Points on a hilly landscape, in no order, each with its height.
A climber steps from a point to whichever of its 2 nearest points has the largest rise for the distance, and stops where none of them is higher. Distance is the straight distance between rows; heights are no part of it.
<342> height 44.5: -13; -12; -12; 10; -7; 19; 17; 19; 44; 32; -3; 16; -19; 26; -36; 19; 1; 47; -6; 1
<229> height 38.4: -15; 1; 28; -44; 6; 40; 10; -22; -38; -8; 16; -14; 41; -31; 19; 9; -9; -1; -6; 43
<10> height 33.3: 25; -13; -38; 28; -38; -21; 6; 31; 35; -6; -19; -6; -5; 33; -19; 31; -7; 22; -8; 0
<273> height 42.1: -24; 44; 44; -13; 11; -18; 6; -14; -23; -17; 22; 20; -31; -27; 4; 7; 26; 1; 18; 16
<378> height 6.0: 15; -29; -8; 27; 7; 1; -23; 8; 5; 7; -10; -1; -13; 16; -53; 38; -28; -4; -2; -17
<553> height 50.9: 11; -41; -6; 46; -23; -18; -49; -19; 27; 5; -9; 18; 7; 4; -27; -1; 9; 0; 11; -28
<736> height 43.6: 16; -5; 14; -40; -40; 30; 8; -16; 10; -43; -16; 42; 4; -9; 8; 8; 13; 1; -46; 19
<379> height 7.9: -48; 15; 23; -21; 31; -30; 11; -16; 0; -17; 27; 26; -35; -11; 9; -39; 9; -19; 23; 7
<645> height 38.6: -10; 42; 33; -32; 18; -10; 16; -4; -54; -26; 21; -16; -16; -32; 7; 14; 14; 4; 14; 31
<511> height 8.0: 8; -20; -24; 27; 35; -8; -5; 11; -18; 34; -11; -15; -29; 25; -39; 18; -15; 7; 4; -32
<233> height 1.0: -11; -16; -19; -39; 6; 36; 26; 5; 37; 8; -7; 4; 9; 37; 32; -48; -6; 1; -18; 13
<269> height 7.2: -24; 10; 24; -23; 2; -14; 3; -22; 30; -24; 9; 45; -29; -2; 15; -43; 21; -20; 5; 11
<691> height 20.3: -15; -4; 33; 16; -5; 12; -24; 0; 15; 16; 0; 27; -21; -13; -54; 34; -1; 10; 8; -7
<705> height 33.7: -1; 8; 3; -29; -36; 46; 35; -1; 23; -19; -10; 36; 4; -8; 3; 14; 23; 34; -32; 42
<540> height 58.1: -34; 3; 12; -29; 15; -13; 4; 5; 11; 34; 12; -32; 17; 10; 25; -26; -33; -30; 2; -17
<258> height 27.8: 10; -13; 20; -28; 4; 28; -4; -4; -14; -28; 4; 0; 13; -5; -25; 28; -40; -25; -18; 10
<116> height 59.5: 6; -10; -7; 3; 31; -30; -10; 5; -29; -9; -3; -31; 6; 17; 0; 2; -35; -38; 4; -10
<612> height 28.7: 13; 49; 12; -1; -1; 32; 22; 23; -27; 1; 7; -9; -10; -27; -5; 30; 16; 36; 4; 28
<420> height 58.2: 37; -4; -31; 26; -37; -56; -18; -9; 17; -38; -23; 34; -3; 10; 1; 16; 10; -12; -13; -23
<320> height 9.5: 8; 6; -27; 13; 32; -3; 17; 12; -12; 52; -6; -21; -15; 42; 0; -10; -8; 8; 3; -30
<662> height 25.3: 14; -25; -35; 24; -16; 10; 12; 22; 33; 24; -21; -15; 14; 35; -7; 17; -16; 20; -11; 0
<493> height 60.9: -25; -22; 7; 14; -17; 37; -3; 2; 48; 50; 1; 28; -5; 1; -39; -4; 9; 43; 8; -4
<497> height 45.0: -36; 41; 14; -44; 6; -14; 36; 24; 20; 41; 20; -25; 4; 16; 35; -19; -35; -15; 5; 3
<152> height 62.3: 11; 32; 0; -6; 33; -31; 12; 17; -69; 21; 13; -77; -10; -19; -2; -4; -19; -5; 7; -24
<767> height 32.5: 18; 57; 4; -19; 13; 25; 37; 15; -50; 0; 19; -39; -11; -17; 13; -7; 15; 33; 0; 27
<316> height 12.3: 8; -4; -14; 27; 6; 28; 5; 13; -16; 29; -11; -3; -4; -1; -21; 30; 16; 46; 3; 0
<121> height 5.5: -17; 14; 8; -20; -9; 11; 16; 2; 37; -10; 2; 21; -5; 14; 19; -30; 14; 7; 2; 23
<580> height 14.5: 2; -35; -31; 40; 3; 33; -3; 10; -8; 47; -18; -10; 31; 1; -21; 29; -4; 41; -3; -12
<4> height 31.0: -14; -18; 25; -28; 7; 35; -5; -8; -22; 1; 14; -19; 31; -26; -5; 22; -39; -17; -6; 17
<281> height 54.8: 20; -6; -16; 13; -4; -16; -13; 14; 5; -20; -16; -6; 5; 18; 1; 12; -17; -22; 4; -1
<373> height 17.3: -14; -16; 43; -5; -20; 46; -21; -11; 17; -1; 2; 41; -11; -39; -49; 24; -1; 7; -13; -3
<688> height 49.6: 1; -21; 34; 8; -34; -39; -56; -15; 10; -31; 9; -1; 6; -49; 2; -14; 2; -45; 15; -17
<222> height 69.7: -31; -23; 16; -30; 18; -2; -6; -16; -6; 54; 10; -35; 22; 13; 10; -21; -32; -41; -11; -52
<797> height 59.6: -5; 35; -28; 5; 10; -53; 23; -3; 4; -48; 10; 43; -36; 0; 18; -17; 20; -33; 5; -8
<594> height 47.5: -12; -14; 13; -45; 12; 43; 16; -15; -8; 3; 10; -4; 34; 2; 27; -25; -7; -5; -14; 23
<219> height 55.6: 4; 33; 4; -13; -6; -28; 7; -17; -1; -44; -4; 46; -28; -5; 14; 2; 19; -16; -14; 2
<362> height 35.0: 22; 45; 3; -18; 22; -3; 17; 1; -71; -21; 19; -54; -1; -25; 11; 0; 9; 9; 2; 23
<12> height 52.2: 18; -16; 0; 8; -36; -39; -42; -12; 28; -35; -3; 16; 8; -13; 1; -13; -3; -43; 9; -21
<674> height 25.0: 21; 29; -10; -3; -44; 19; 30; 16; 9; -20; -16; 16; 16; -2; 27; 24; 23; 30; -20; 39
<696> height 63.9: 36; 20; -29; 26; -18; -54; -14; 8; 0; -40; -15; 1; 4; 9; 22; 13; 5; -25; 4; -7
<230> height 54.1: 26; -34; -38; 50; -21; -36; -29; -15; 14; -22; -23; 18; -8; 20; -17; 11; 11; -11; -1; -31
<243> height 20.5: 36; 28; -25; 24; -30; 4; 19; 14; -18; -21; -19; -7; 7; 3; 27; 21; 42; 37; -9; 18
<642> height 63.2: 3; 30; -33; 20; 22; -36; 24; 5; 4; -16; 2; 20; -40; 19; 7; -23; 25; -1; 22; -6
<716> height 50.3: 15; 6; 23; -42; -28; -7; -6; -19; 10; -55; -9; 47; -5; -15; 15; -2; 14; -22; -26; 3
<254> height 24.1: 0; 20; 30; 4; 3; 16; -9; 8; -14; 2; 3; 10; -14; -19; -20; 32; 1; 16; 5; 7
<635> height 68.3: -9; 7; -10; 3; 47; -46; 1; 2; -56; 3; 8; -49; -9; -4; 1; -1; -18; -25; 13; -21
<41> height 47.3: -3; -39; 0; 45; 7; 9; -39; -8; 2; 32; -7; -3; 20; -4; -15; 6; 0; 6; 20; -14
<93> height 16.8: 6; -25; -25; 50; -23; 26; -11; -5; 6; 25; -15; 2; 40; -10; 14; 18; 21; 41; 10; 4
<593> height 18.5: 29; -4; -20; 47; -38; 0; -9; 0; -7; -6; -22; 2; 33; -8; 31; 22; 32; 25; 4; 12
<629> height 10.7: 23; 10; -30; 22; 24; 14; 19; 20; -29; 43; -6; -30; -11; 23; -5; 0; 18; 44; 0; -14
<621> height 59.1: -3; -21; -24; 2; 18; -20; 0; -20; -9; -20; 1; -16; 26; 20; 50; -33; 4; -27; 11; 3
<783> height 63.7: -5; 14; -20; 10; 30; -29; 7; -4; -15; -12; 4; -5; -10; 11; 28; -21; 9; -12; 20; 1
<53> height 14.2: -10; -11; 27; -12; -25; 37; -12; -2; 28; -3; 6; 19; 9; -28; -8; -7; 4; 4; -5; 9
<344> height 44.1: 8; -30; 9; 36; 7; -6; -43; -24; -29; 0; 1; -12; 31; -20; 7; 12; 0; -9; 12; -3
<484> height 8.7: -56; 2; 35; -22; 38; -6; 0; -19; -3; 25; 24; 6; -24; -3; -4; -29; 3; -9; 19; -6
<267> height 57.6: 27; 43; 4; -7; 29; 6; 20; 27; -58; 34; 9; -74; -11; -19; -15; -7; -17; 25; -14; -23
<504> height 44.3: -27; -7; 15; -13; -5; 27; -5; 13; 58; 39; 12; 11; 0; 3; -28; -19; -22; 11; 13; -5
<3> height 61.5: -23; -34; -5; -19; 42; 0; -2; -30; -17; 28; 1; -18; 15; 18; 17; -34; -9; -28; -4; -24
<557> height 43.8: 39; 14; -42; 17; -14; -32; 15; 39; 16; -21; -16; -18; -15; 39; -2; 15; -20; -8; -3; -2
<128> height 3.8: -1; -51; -6; 19; -19; 13; -25; 7; 40; 10; -12; 6; -1; 15; -56; 16; -23; 7; -11; -18
<251> height 9.7: -40; -13; 37; -13; 11; -2; -23; -15; 8; 10; 23; -5; 7; -27; 11; -34; 6; -11; 25; 2
<473> height 3.1: -14; -3; -14; -10; -4; 31; 27; 6; 35; 23; -8; 17; 1; 34; 20; -24; 14; 31; -8; 16
<490> height 55.4: 14; -12; -24; 14; -15; -27; -12; -12; 28; -33; -7; 9; 14; 10; 33; -31; 6; -33; 6; -4
<151> height 30.3: -4; -35; -28; 12; -15; 25; 17; 31; 46; 54; -10; -6; 12; 25; -37; 24; -30; 35; -16; -17
<573> height 46.9: 0; 4; 31; 12; -5; -22; -32; -25; -5; -23; 4; 17; 0; -28; 2; 5; 14; -25; 8; -4
<764> height 44.6: -15; 16; 30; 15; 4; -17; -19; -24; -13; 0; 16; 33; -16; -23; 11; -8; 36; 6; 20; 9
<417> height 35.1: 15; -3; 15; -21; -26; 24; 3; 4; 0; -33; -13; 19; 13; -8; -10; 29; -12; -10; -28; 21
<790> height 36.1: 31; 31; -30; -3; 18; -35; 27; 36; -9; -22; -2; -28; -25; 26; 0; -3; -28; -24; -3; 0
<380> height 55.7: -11; -15; -7; -39; 46; 22; 20; -31; -33; 7; 4; -6; 6; 24; 19; -25; -1; -11; -14; 7
<105> height 11.5: -26; -13; 43; -31; -16; 36; -18; 2; 20; -4; 29; -4; 18; -44; 7; -32; 4; -11; 13; 16

For each start below, name the point where the climber stops.
<53> => <783>
<4> => <222>
<362> => <783>
<344> => <696>
<233> => <783>

Call two points neighbours if one is among the 2 nearest of the other. Go from one point of each pair to the other, from neighbour to neighbour, staying as high as possible. Name the lowest point that can't be avoided.
<635> and <222> => <258>
<557> and <493> => <662>
<635> and <696> => <281>
<635> and <783> => <344>
